Each row is a point on a landscape with many valleys, with its height.
From any point a ball takes the steepest step (drop divided by distance) to one of its 2 nearest points. It stops when none of these is lower. Distance is the straight distance between rows; heights are no part of it.
q_217 height 32.2: 127,238,-22,152,-114,48,-100,130,134,-4,-365,-68,-348,18,-14,18,-359,89,-150,11,-230,-29,-56,-130,-68,79,-63,49,-174,241,19,-94,-26,-60,243
q_83 height 42.0: 41,-100,-5,-47,139,-122,-310,-149,26,-245,-211,9,193,179,61,-200,-172,-4,75,634,220,-133,92,-85,343,117,92,361,102,-571,-210,-182,-37,150,-9
q_404 height 70.9: -421,30,167,-122,244,-209,304,-174,-4,120,318,455,56,-160,-305,255,83,152,-20,-37,187,273,101,-155,-67,-252,340,146,142,221,66,515,-303,225,-696
q_111 height 73.7: -626,20,2,-173,93,-253,312,-133,50,-60,230,254,127,-112,-347,327,206,31,-90,-131,261,128,26,-119,127,-76,313,218,37,178,162,457,-203,122,-555
q_472 height 28.4: 15,-237,-98,192,-31,180,93,118,-68,-61,155,145,53,-68,-94,57,50,-82,-57,-292,-65,180,321,155,133,339,36,-204,77,55,-28,-208,-37,92,205
q_898 height 77.9: -295,359,-194,-34,-138,-340,-144,28,242,-74,-125,-358,-204,-27,-163,263,58,60,50,-392,136,-175,-267,-170,15,-36,-64,-111,-318,214,-182,176,250,-329,-19
q_837 height 68.1: -62,-294,-74,-218,-324,20,40,196,-32,21,29,47,294,22,212,229,521,-172,-228,-307,-231,-107,-212,411,58,118,272,108,-163,101,294,26,10,-11,36
q_366 height 48.7: -270,272,-257,-233,-298,-65,-112,-127,180,-200,-253,-354,88,144,122,275,218,138,24,-178,75,-293,-366,-37,100,-195,200,174,-130,128,-57,177,12,-109,181
q_176 height 42.6: -252,-346,-185,-11,-43,-92,102,57,2,-152,111,111,322,-32,18,234,379,-96,-41,-159,70,22,158,322,269,319,375,145,-43,-140,-6,-37,5,48,-78
q_97 height 53.5: -171,166,-67,132,417,-45,140,-216,-20,-73,-125,13,-130,210,35,17,-192,215,209,279,171,-43,120,-24,153,-174,161,226,247,-121,-236,-33,-176,49,-222
q_301 height 47.3: 366,-26,253,179,-82,254,128,110,-160,-89,-59,-77,-195,-111,53,-460,-496,-219,-200,347,44,71,45,-54,-31,53,-189,16,143,-157,-144,-312,31,53,158
q_383 height 63.0: 252,-210,145,-105,-119,294,122,77,19,182,-48,251,115,29,-1,-74,157,-175,-92,160,-372,156,225,100,-63,110,47,-108,-1,56,241,-108,-61,72,73
q_186 height 52.0: 11,-141,-68,199,130,223,387,89,-12,174,37,253,-92,98,246,76,-4,205,-24,-134,-234,339,52,281,-138,-176,297,37,185,427,125,-31,-217,210,189
q_350 height 55.0: 74,-92,392,35,232,151,142,20,-80,375,564,724,-154,-160,-516,8,-163,9,-9,23,-135,446,121,-272,-294,2,-203,-367,212,254,45,161,-207,220,-428
q_417 height 32.1: -190,266,20,-97,31,-29,232,-172,-273,-101,253,-27,56,-119,-96,67,-41,5,41,-155,211,-70,65,-130,33,-79,65,292,-3,-38,-111,368,-135,-19,-278
q_336 height 65.8: 332,78,237,174,63,280,-85,144,90,46,-117,-175,-336,14,-98,-268,-550,-68,-12,113,-146,178,-27,-183,-150,2,-577,-478,107,45,218,-326,12,-272,312
q_606 height 64.9: -169,15,5,-8,303,-2,314,-137,-82,123,243,328,-37,85,-286,296,-15,163,189,-157,-100,297,274,-73,-8,-52,141,-121,123,166,-112,114,-236,26,-284
q_708 height 70.2: 56,252,6,58,-236,92,-76,156,-109,-40,56,-223,-128,-156,148,30,-5,-8,-66,-435,-106,-150,-310,-11,-139,100,-333,-17,-218,326,197,53,44,-131,339
q_769 height 69.8: 12,175,164,56,58,114,200,-19,-50,128,1,165,-179,-223,-34,-33,-287,30,-235,99,-50,232,188,-222,-53,-97,372,355,128,232,-74,244,-348,130,-388
q_993 height 42.7: 192,30,-170,-120,-364,-142,-474,97,57,-86,-311,-399,15,58,373,78,202,113,-42,-117,-176,-331,-372,61,-72,-42,-11,81,-210,0,-66,-93,187,30,568
q_287 height 35.4: 203,-118,361,36,87,329,170,71,82,256,311,304,-92,-92,-365,-254,-144,-170,-10,144,-163,253,45,-176,-249,76,-631,-648,142,101,313,-168,-51,-39,-62
q_453 height 78.8: -344,-2,-108,-135,-257,-144,81,132,71,18,173,46,30,-114,-326,309,277,-143,-346,-441,0,35,-2,-1,98,232,148,-1,-239,266,197,277,-97,5,-214
q_54 height 68.0: 125,94,94,-94,-387,101,-106,234,-84,-1,-21,-127,62,-237,183,-14,184,-181,-252,-279,-207,-183,-337,27,-149,162,-199,105,-267,238,359,78,77,-80,205
q_846 height 36.6: -78,301,-10,-105,-58,-257,-547,-249,250,-236,-399,-344,-25,127,61,-101,-66,30,208,388,312,-365,-131,-240,223,-56,-66,266,-105,-398,-283,51,186,-160,-13
q_334 height 74.1: 234,261,30,107,-105,-164,-286,127,24,99,-53,-383,-221,-173,38,-202,-127,-163,52,-231,73,-178,-160,-115,-210,24,-511,-341,-219,16,15,-49,395,-357,158
q_343 height 65.2: -137,-174,-35,-154,-195,36,322,57,-107,123,210,125,196,90,109,168,425,-50,-101,-308,-133,-17,-240,411,-127,-57,95,7,-143,237,344,155,-37,91,-22
q_93 height 53.4: -162,85,-231,-138,-325,54,-2,29,1,-162,-67,-230,52,158,192,322,201,88,-106,-407,-152,-74,-223,165,45,-114,186,145,-165,279,107,152,-109,-4,333
q_451 height 48.3: -488,-143,-232,-4,78,-287,133,-57,68,-206,133,-45,189,22,-54,317,372,-36,45,-178,206,-35,79,178,254,212,164,44,-71,-98,-36,47,32,-32,-206
q_642 height 52.9: -165,-32,11,49,195,-146,173,29,-199,95,487,221,-44,-85,-457,174,68,-91,85,-351,70,94,193,-70,-39,172,-341,-386,-55,10,-82,114,37,30,-239
q_901 height 60.6: 330,-186,196,-74,-48,369,224,-45,-134,85,43,220,104,21,81,-213,-46,-123,-18,362,-221,221,288,60,-78,-6,121,56,185,-107,16,-118,-78,154,68
q_114 height 39.9: 254,-132,433,86,52,363,286,71,127,232,118,308,-218,-104,-228,-329,-238,-183,-89,375,-289,409,139,-182,-231,10,-362,-452,235,111,227,-247,-123,1,-110
q_497 height 75.6: 221,29,46,70,-75,-36,-94,172,-91,118,108,-269,-27,-191,52,-267,27,-236,-37,-183,5,-166,-133,14,-227,112,-585,-426,-149,-21,193,-129,310,-196,130
q_416 height 69.7: 96,16,12,-136,-35,191,298,-51,-168,130,-72,29,77,93,263,-98,101,71,26,217,-163,-116,-113,160,-207,-262,174,278,43,12,182,119,-53,93,-14
q_741 height 42.4: -338,362,-35,-155,27,-151,-282,-295,162,-280,-315,-214,-2,79,38,-20,-18,49,202,271,331,-346,-143,-297,260,-39,64,390,0,-185,-120,150,29,-135,-181
q_848 height 39.5: -206,5,-181,242,202,-417,-26,120,44,-98,-84,-146,-118,-118,-265,53,-71,-117,40,-173,195,-78,231,-20,82,211,-120,-232,-122,-125,-166,-95,279,-141,-111
q_141 height 61.4: -97,-81,-54,-32,-22,-62,314,63,-162,130,315,98,171,-73,-48,-27,287,-155,-25,-163,26,-165,-125,244,-132,93,-158,-113,-150,7,122,89,141,60,-216
q_216 height 25.1: 128,17,77,242,251,129,244,74,-72,59,33,105,-272,-52,-214,-117,-384,-18,-6,-4,-66,158,220,-124,-15,68,-161,-332,189,87,-124,-238,-36,-26,-56
q_431 height 76.8: -4,-11,176,-482,-238,167,24,-161,2,123,64,164,258,25,-183,200,327,-180,-116,60,-239,68,201,-93,-17,-52,158,52,-140,-25,227,321,-200,20,-271
q_140 height 67.6: 277,226,220,254,65,57,-40,199,50,61,-224,-154,-465,-54,-148,-303,-600,-78,-22,128,-26,29,-102,-198,-170,0,-486,-314,-65,90,35,-254,200,-311,87
q_352 height 17.1: 140,-198,-144,326,-81,218,-48,246,-58,-131,-26,7,1,-47,147,-67,-131,15,-154,-258,-84,45,38,209,115,275,-67,-63,47,102,81,-278,-5,157,537
q_22 height 18.7: -132,-19,-360,172,-48,-101,-45,-12,11,-239,-90,-134,58,163,193,37,-19,205,-5,-40,169,-167,-149,207,233,69,197,323,-71,-104,-225,-60,40,146,272
q_783 height 61.8: 152,-248,103,293,98,315,196,257,136,93,-125,145,-116,-133,-37,-275,-166,-70,-89,41,-187,97,-7,55,-77,149,-313,-450,222,213,395,-427,27,21,321
q_540 height 18.8: 46,-16,-305,64,46,-506,-650,-34,212,-99,-228,-486,62,-30,244,-123,241,10,170,-26,380,-334,-72,68,81,-112,-59,-113,-100,-397,-294,-152,525,-257,96
q_478 height 72.4: -72,91,-131,-224,-437,-205,-349,116,182,-62,-192,-358,45,-204,23,259,323,-115,-299,-361,-68,-222,-174,-63,43,159,97,-43,-305,164,53,46,113,-172,47
q_835 height 41.7: -270,-65,-206,-216,114,-354,-733,-162,188,-381,-174,-297,320,14,303,13,370,-13,139,136,387,-407,-192,-144,383,142,82,222,-5,-476,-107,-65,209,-174,-108
q_919 height 48.2: -326,259,-106,104,292,-154,-159,-270,54,-289,-223,-64,-80,164,73,-54,-192,177,215,257,432,-234,-30,-128,347,-49,101,434,160,-219,-235,33,-94,32,-171
q_142 height 72.6: 167,328,51,190,-205,-82,-318,161,78,-10,-183,-357,-303,-188,129,-83,-211,16,52,-308,1,-194,-301,-87,-180,74,-419,-147,-265,202,15,-74,303,-273,410
q_664 height 62.5: 110,-223,295,159,136,190,321,-141,-84,382,313,647,59,-212,-118,-53,116,112,266,-11,-45,599,324,58,-286,-214,394,-127,314,319,-79,75,-266,252,-320
q_914 height 34.5: 89,70,-151,333,175,-97,154,147,32,13,-284,-135,-344,133,33,-238,-335,88,94,99,79,-201,-157,109,-56,-120,-145,-89,32,-7,-207,-288,269,-10,229
q_117 height 36.7: 102,-159,-366,86,-55,-295,-560,-5,79,-89,-252,-340,162,333,247,-202,73,277,170,174,240,-391,-321,151,187,-63,-63,178,-65,-417,-319,-204,276,112,397
q_766 height 23.5: -419,-7,-153,-318,-284,-19,1,-39,67,-293,-69,-102,409,-36,176,156,375,-57,-103,-112,237,-249,-385,113,244,9,483,453,-65,-10,151,213,9,-95,-154
q_897 height 55.1: 65,-52,-122,340,119,218,238,139,-104,3,-7,125,-191,130,273,-4,-238,246,-75,-139,-153,203,-45,234,-66,-137,179,126,181,369,-15,-145,-213,239,359
q_70 height 72.5: 162,72,142,-276,-170,-79,-156,-15,47,164,86,-162,3,-55,-195,52,127,-299,-112,107,-203,-4,115,-182,-218,109,-408,-359,-274,-142,157,92,51,-150,-181
q_57 height 47.8: 14,-135,28,-78,2,313,273,-153,-79,146,29,253,111,100,264,116,131,232,10,-129,-123,324,151,275,-54,-364,546,252,112,258,142,274,-308,207,31
q_972 height 54.9: 138,-3,411,-52,80,99,362,-67,-148,255,273,377,-27,-207,-177,-187,-79,-142,-54,389,-79,241,189,-111,-299,-133,-58,-11,126,-48,19,159,-136,187,-501
q_654 height 30.1: -434,-93,-271,-229,-148,-34,-246,-141,109,-399,-58,-139,419,127,277,183,361,48,-7,-71,277,-267,-317,99,375,86,426,435,-23,-177,26,96,-16,-43,-15
q_120 height 74.4: -124,147,93,-136,75,138,339,-71,-114,253,335,319,-62,-27,-58,150,-96,229,-115,-233,-124,236,-197,-56,-307,-461,173,36,-9,443,166,477,-293,129,-434
q_750 height 50.9: 81,21,343,-20,212,28,227,2,-175,243,414,431,-154,-122,-480,-38,-171,-98,11,141,-92,270,202,-271,-251,-18,-294,-270,95,33,-28,136,-140,104,-433
q_721 height 16.9: 150,123,148,245,209,245,282,134,-94,171,74,187,-297,-116,-71,-124,-394,52,-129,-49,-164,228,28,-121,-168,-20,-125,-123,174,322,24,-95,-186,18,-128
q_86 height 76.7: -190,-106,82,-45,92,46,400,-48,73,303,366,492,-38,12,-97,238,122,224,-91,-258,-88,425,-97,170,-251,-332,330,-55,1,504,203,385,-289,191,-378
q_932 height 21.3: 354,-276,123,-63,-45,190,-15,-4,-18,33,52,-151,39,79,-46,-264,-10,-259,108,152,-138,125,238,-36,-86,86,-356,-627,163,-265,17,-375,192,-69,317
q_831 height 48.8: 11,-402,-193,-145,-129,-79,-336,120,3,-170,48,-79,400,-21,178,236,439,-97,-115,-161,-31,-120,76,206,272,338,353,64,-79,-339,-85,-166,45,-24,59
q_679 height 65.6: 284,-61,82,-217,-156,86,-57,52,25,-20,-279,-113,80,152,255,-247,-74,-105,-63,564,-204,-159,-158,26,-108,-33,56,287,-106,-319,6,-113,130,7,163
q_873 height 58.6: 151,-274,203,280,80,458,322,230,-1,207,87,412,37,-173,85,-240,62,-34,-81,-68,-251,237,-32,189,-145,70,-199,-237,305,408,504,-237,-163,121,290
q_166 height 28.7: 235,-202,184,-8,15,254,164,-11,-96,165,280,148,48,2,-204,-164,96,-211,169,-28,-153,155,207,-36,-155,104,-431,-606,152,-44,104,-213,71,-39,96
q_934 height 74.9: 27,132,61,-399,-257,11,-66,-96,-4,64,35,-122,151,2,-151,170,227,-176,-139,-12,-171,-108,66,-162,-41,21,-46,-26,-212,-55,124,245,-108,-76,-189
q_812 height 36.0: -67,-314,-78,60,-115,93,102,113,-19,-15,151,240,189,-87,-109,191,304,-134,-76,-253,-87,177,313,257,180,374,255,-33,-16,28,24,-88,-35,81,41
q_491 height 76.3: -451,51,-60,-231,-94,-201,191,-13,95,15,133,163,91,-80,-374,320,234,-80,-250,-196,77,-30,5,-64,80,62,210,77,-151,186,172,378,-126,48,-416
q_515 height 22.4: 274,49,19,14,24,-122,-188,-16,-77,-102,-116,-364,-82,82,-24,-244,-246,-217,102,230,135,-87,150,-75,21,-25,-302,-157,-16,-445,-305,-190,239,-145,147
q_224 height 29.7: 189,112,-28,-9,21,-225,-428,-91,36,-165,-251,-404,-39,184,80,-265,-175,-81,214,412,289,-251,-14,-70,143,-109,-221,120,-20,-556,-387,-105,225,-123,138
q_990 height 27.2: -2,157,-248,278,120,-304,-91,111,132,7,-303,-327,-272,168,75,-146,-106,52,259,-59,198,-311,-204,141,-59,-161,-208,-131,-102,-91,-279,-135,460,-199,240
q_395 height 84.1: 2,99,252,67,115,332,95,192,42,336,359,480,-171,-158,-117,21,-203,141,-307,-296,-263,335,-230,-113,-253,-116,-209,-38,23,624,497,357,-380,88,-188
q_183 height 58.7: 57,-70,316,-301,68,62,139,-263,-139,-42,119,184,293,-25,-55,-27,128,-188,203,497,-2,174,374,-90,30,-7,105,233,157,-384,-20,107,-140,39,-276
q_525 height 74.8: 23,63,-43,144,-171,162,102,162,-90,-92,-33,66,-47,-195,114,-49,-142,-23,-321,-176,-45,41,13,62,77,170,259,442,-98,236,19,70,-103,150,105
q_753 height 33.3: 9,-29,-130,244,209,-144,40,108,-1,-39,-72,-71,-196,-47,-260,-20,-265,-61,55,-131,75,30,294,-68,67,170,-192,-377,-7,-90,-157,-241,169,-95,15
q_945 height 44.0: -267,338,-140,-197,-61,-40,-24,-235,173,-130,-305,-226,-27,180,30,157,22,151,111,90,37,-286,-212,-172,82,-218,140,219,-63,23,-34,174,-46,-133,-73
q_829 height 45.9: -395,-31,-80,56,256,-474,59,9,-23,-136,71,-35,49,-146,-308,228,186,-117,111,-129,237,-63,337,-114,208,245,-92,-62,-28,-198,-121,55,118,-45,-304
q_11 height 43.1: -287,28,-64,-194,115,139,316,-322,-9,19,32,128,184,141,180,148,168,270,137,19,112,111,26,135,25,-359,468,274,184,116,157,302,-269,66,-242
q_768 height 65.0: 11,-172,217,107,191,113,281,-168,-81,210,151,436,121,-241,81,-29,46,126,130,77,64,489,393,81,-81,-176,600,199,337,142,-90,172,-312,251,-378
q_351 height 72.8: -77,313,-19,-18,-125,59,-55,116,-55,20,162,-150,-217,-68,-150,173,-137,36,-154,-526,-129,-26,-183,-213,-87,108,-279,-84,-234,362,118,218,-55,-220,75
q_854 height 50.5: 197,-207,-272,159,-42,-171,-374,135,140,33,-176,-314,-36,24,98,8,38,-26,-38,-178,-78,-79,96,135,-15,137,-175,-544,-68,-85,35,-357,303,-95,377
q_516 height 43.0: 377,23,72,314,-176,131,-174,196,-114,-164,-172,-172,-212,-109,88,-422,-514,-80,-116,92,116,-104,-112,13,30,136,-303,0,-1,-84,-141,-349,200,40,492
q_828 height 39.4: 248,56,-16,385,-15,46,10,204,-127,-57,-245,-171,-300,25,141,-375,-436,74,63,40,120,-229,-274,94,-63,-83,-294,2,36,10,-204,-320,258,59,506
q_586 height 37.3: -227,-40,-238,-219,-22,-126,-599,-210,93,-389,-129,-224,395,133,286,29,233,75,97,104,325,-384,-242,-118,424,135,211,384,2,-411,-125,30,34,-34,34
q_12 height 57.4: -109,0,-22,102,103,23,328,74,-156,159,432,220,-30,-42,-225,36,53,-46,-39,-320,2,57,-14,94,-139,83,-268,-292,-81,198,94,96,-3,64,-175
q_847 height 29.4: -400,-17,-378,141,130,-119,175,-147,78,-254,14,-153,39,333,295,90,122,254,167,18,317,-98,-280,284,220,-113,258,391,58,-56,-111,45,-19,61,142
q_874 height 70.3: 60,-2,-19,-151,-461,-81,-283,262,60,-76,-125,-225,127,-294,185,95,250,-176,-314,-291,-121,-257,-304,20,8,290,101,157,-325,141,140,1,164,-110,141
q_49 height 38.0: -464,102,-182,-132,169,67,161,-375,-21,-203,34,-46,185,261,262,110,183,254,232,23,300,-64,-121,104,187,-277,347,373,192,-3,92,229,-182,22,-141
q_888 height 39.0: -86,290,-113,-17,-4,-79,41,-53,153,-9,-333,-124,-216,102,-41,91,-159,121,5,128,-58,-189,-82,-133,9,-80,97,141,-158,68,-106,36,16,-94,-45
q_799 height 57.7: 170,28,-50,146,277,157,140,-120,-109,68,-137,-3,-184,352,60,-83,-291,255,160,358,-37,22,120,30,25,-258,123,48,301,-113,-254,-176,-193,149,94
q_307 height 63.3: 346,-17,69,16,-129,-3,-91,44,41,-5,-357,-236,-152,257,173,-320,-283,-19,0,620,-104,-165,-173,11,-118,-152,-115,145,-29,-301,-125,-255,176,44,306
q_340 height 26.7: -264,31,-321,37,-31,-498,-386,-18,265,-185,-167,-440,61,-48,247,36,401,13,140,-146,367,-384,-311,147,137,15,53,26,-188,-183,-223,-29,481,-250,15
q_277 height 72.0: 6,142,101,-122,10,188,391,-60,-177,247,143,154,-31,46,127,3,26,146,-25,-44,-204,-11,-198,70,-330,-357,17,71,-37,278,234,277,-133,95,-187
q_376 height 55.9: -119,-66,245,-188,260,-2,144,-379,-173,-99,141,269,281,17,-100,90,216,-15,462,369,134,117,429,-133,112,-15,85,163,330,-339,-26,82,-155,68,-290
q_260 height 60.4: 259,39,68,98,157,81,37,-73,-59,34,-256,-112,-214,338,94,-257,-369,132,79,605,28,-81,1,9,-12,-276,-18,139,210,-282,-277,-226,-67,124,103
q_143 height 72.7: -75,136,39,46,-98,148,226,94,-26,84,34,162,-107,-202,-46,39,-83,-16,-336,-171,-98,125,63,-29,-21,60,257,297,-80,342,131,223,-198,105,-159
q_6 height 67.9: -286,-4,124,-77,357,-157,267,-165,-7,190,325,522,-40,-20,-435,359,39,212,180,-51,-81,387,226,-203,-56,-167,219,-73,165,211,-68,293,-269,101,-579
q_940 height 46.7: 294,-122,-209,81,-172,-171,-471,181,30,1,-237,-423,-48,21,346,-84,101,45,-17,-120,-89,-240,-219,145,-129,15,-199,-251,-115,-46,27,-304,366,-57,571
q_902 height 63.7: 288,-129,157,211,-32,326,-86,224,123,29,-150,-67,-72,-124,9,-266,-242,-109,-107,28,-179,95,6,-46,-58,189,-482,-408,131,100,417,-351,-26,-104,456
q_784 height 67.0: 34,-72,169,57,132,130,200,-149,-120,27,56,264,105,-181,104,-61,-113,78,-11,235,77,263,371,27,73,-76,517,393,269,-24,-112,134,-295,219,-297
q_568 height 78.7: -44,-112,143,-328,-120,107,99,-174,22,207,149,388,212,84,-311,299,395,-80,79,-50,-222,193,321,24,0,9,190,-98,-43,100,187,251,-212,74,-271
q_537 height 79.4: -188,-191,76,57,-27,121,360,54,-18,239,570,519,3,-14,-129,225,206,67,-175,-461,-35,388,-138,340,-173,-35,66,-150,-74,499,328,315,-225,208,-157
q_200 height 19.3: 281,188,-92,244,-77,-339,-524,90,138,3,-355,-429,-276,86,81,-253,-257,28,234,22,237,-262,-141,18,-41,-189,-272,-208,-147,-197,-355,-138,526,-204,394
q_276 height 75.5: -139,262,-161,-68,-14,-236,-118,75,80,74,26,-226,-203,-3,-252,251,-23,5,-32,-420,-41,-95,-83,-177,-77,47,-258,-297,-307,143,-22,140,114,-267,-106
q_169 height 29.3: 53,-8,-306,94,-79,-151,-450,-88,13,-209,-181,-194,121,273,93,-82,-137,277,41,132,188,-228,-121,20,333,35,33,289,-80,-339,-369,-111,-13,207,318
q_605 height 57.9: 277,-78,350,72,105,218,360,-46,-150,118,95,220,-75,-108,-35,-286,-252,-143,1,470,-87,298,277,-79,-171,-111,86,-27,317,-80,-126,-141,-139,137,-259
q_712 height 67.8: 178,-25,-6,-210,-168,163,64,18,-96,33,-233,-74,116,164,342,-106,69,49,-13,316,-230,-253,-247,121,-130,-183,195,418,-43,-93,128,49,20,87,222
q_250 height 57.5: 39,-287,-244,4,105,-242,-306,-17,54,-145,-176,-158,211,73,19,4,134,-59,98,172,126,-143,237,74,226,188,59,-187,31,-472,-204,-288,211,27,120
q_106 height 61.7: -244,105,-167,-35,245,16,302,-117,-18,6,194,86,-85,236,-130,359,-38,258,120,-301,-85,215,67,1,51,-141,148,-60,23,202,-99,139,-228,-88,-130
q_843 height 57.6: -375,144,46,1,547,-91,186,-329,-43,-74,25,144,-30,157,21,194,-51,242,355,166,208,119,199,-151,152,-237,175,185,372,-55,-119,137,-277,7,-443
q_522 height 68.2: 297,-161,21,-260,-220,-100,-350,118,155,-25,-276,-227,154,-34,158,-89,54,-265,-196,395,-210,-113,2,-52,-40,204,30,6,-235,-361,25,-206,194,-125,79
q_468 height 56.0: 94,-175,178,275,200,445,336,188,-24,283,170,407,-88,-92,174,-98,-43,157,-12,-181,-297,401,-46,207,-216,-124,-40,-168,342,559,399,-112,-272,157,191
q_966 height 61.1: 234,-162,204,-282,-53,177,36,-172,-84,-24,63,58,249,147,16,-81,76,-205,154,497,-135,175,365,-32,15,39,76,82,102,-437,-90,-83,-89,17,-7
q_588 height 82.2: -26,-76,214,95,110,280,160,143,49,370,508,607,-62,-114,-229,72,29,74,-224,-331,-165,302,-157,97,-249,37,-252,-221,32,531,458,246,-260,196,-144
q_743 height 56.1: -172,-239,-62,-76,285,-270,-253,-178,62,-233,-144,-13,299,83,-41,157,234,-60,311,271,172,-95,406,-59,328,244,32,-26,167,-508,-120,-175,47,23,-54
q_278 height 14.9: 321,-111,133,-20,-1,33,-94,-13,-58,-61,37,-313,-92,58,-90,-291,-238,-297,105,184,48,86,253,-92,-54,-13,-457,-537,122,-382,-179,-297,243,-175,210
q_203 height 33.5: -128,-50,-325,-70,-260,-372,-587,-13,246,-249,-205,-440,199,32,383,128,403,193,-1,-134,251,-411,-495,107,192,3,194,171,-176,-181,-258,-92,345,-121,253
q_364 height 11.2: 241,159,-149,67,-188,-451,-738,-19,236,-51,-283,-521,-67,-95,221,-99,30,29,95,-12,258,-284,-126,-51,-21,-63,-92,-118,-242,-219,-322,-88,535,-249,238
q_261 height 51.6: -252,-83,71,-28,356,-268,66,-182,-61,-140,33,147,180,-22,-240,234,203,-62,346,134,151,11,453,-133,231,132,-34,-2,199,-286,-105,-25,-48,47,-245
q_724 height 40.0: -35,333,97,4,177,-57,203,-76,-275,-11,167,-77,-188,-49,-213,-33,-226,-66,71,-50,134,-61,111,-237,-33,-86,-208,116,-2,-103,-233,182,-53,-141,-299
q_479 height 65.5: 178,-71,140,-51,-184,212,68,207,-1,176,-9,136,70,-140,55,-90,135,-233,-236,-30,-303,-11,-82,98,-156,193,-188,-74,-168,190,426,-30,-24,12,60
q_288 height 13.3: -152,17,-28,-258,-209,141,118,-84,-90,-146,-13,79,309,-141,146,24,132,-33,-154,-31,115,-107,-81,63,154,-44,495,578,-41,4,127,309,-99,37,-183
q_577 height 38.3: 109,-55,-238,-237,-368,-151,-561,37,87,-210,-196,-408,238,30,389,131,330,142,-69,-120,12,-402,-452,55,102,-7,193,233,-195,-156,-165,-72,193,-26,372
q_255 height 25.8: 131,235,143,238,43,247,43,227,66,72,-158,71,-367,-121,11,-25,-400,130,-209,-110,-285,145,-136,-159,-114,75,-206,64,-18,462,234,-74,-188,-96,179
q_626 height 54.3: 256,-381,-229,-29,-26,-178,-399,64,83,-24,-128,-251,195,43,92,-56,188,-110,-11,101,-28,-92,201,125,87,184,7,-439,10,-373,-113,-421,290,-23,256
q_507 height 36.1: 177,-40,-141,52,-79,-60,-346,-85,31,-165,-254,-45,89,225,-12,-134,-280,171,-69,401,73,-85,61,-39,300,61,130,341,-38,-369,-312,-157,-126,263,211
q_85 height 69.5: 190,382,182,123,80,-72,-49,82,24,61,-212,-183,-495,9,-206,-129,-565,-47,44,130,-24,-5,-46,-280,-121,-84,-349,-142,-143,-16,-182,-87,170,-346,-81
q_138 height 70.4: 261,-64,153,-201,-203,-26,-177,89,108,43,-66,-213,43,-134,-34,-128,10,-353,-180,266,-200,54,163,-115,-143,230,-254,-236,-220,-240,115,-131,153,-143,6
q_509 height 4.1: 36,-147,-281,255,-185,-28,-80,242,-41,-191,-122,-94,12,24,244,-27,-62,92,-155,-185,-29,-130,-205,295,108,188,66,187,-131,26,-77,-212,149,191,522
q_473 height 46.5: -4,125,245,1,267,-121,245,-21,-281,100,347,171,-161,-119,-447,22,-202,-122,81,-20,52,123,242,-282,-89,-1,-320,-145,62,-85,-165,169,-63,-4,-387
q_713 height 23.4: -133,210,21,-164,-44,49,76,-191,-176,-212,20,-45,164,-104,63,-28,-45,-16,-7,96,245,-154,47,-113,166,-5,261,542,42,-160,-74,261,-124,8,-234
q_630 height 57.8: -266,88,-279,-57,-45,47,191,-84,30,-130,91,-79,4,219,7,384,95,174,-29,-360,-55,111,3,116,117,-102,260,70,-79,220,6,182,-224,-17,98
q_257 height 59.5: 160,-167,292,136,155,331,278,-66,-46,356,378,669,-68,-103,-286,-61,-9,59,218,-12,-208,563,242,-112,-243,-87,71,-354,331,367,3,-55,-238,140,-205

Where does a ball stop that starts at each point below?
q_111: q_721
q_143: q_288
q_605: q_288
q_577: q_364
q_919: q_278
q_350: q_288
q_630: q_721
q_250: q_364
q_829: q_721
q_451: q_509
q_831: q_509
q_12: q_288
q_828: q_364
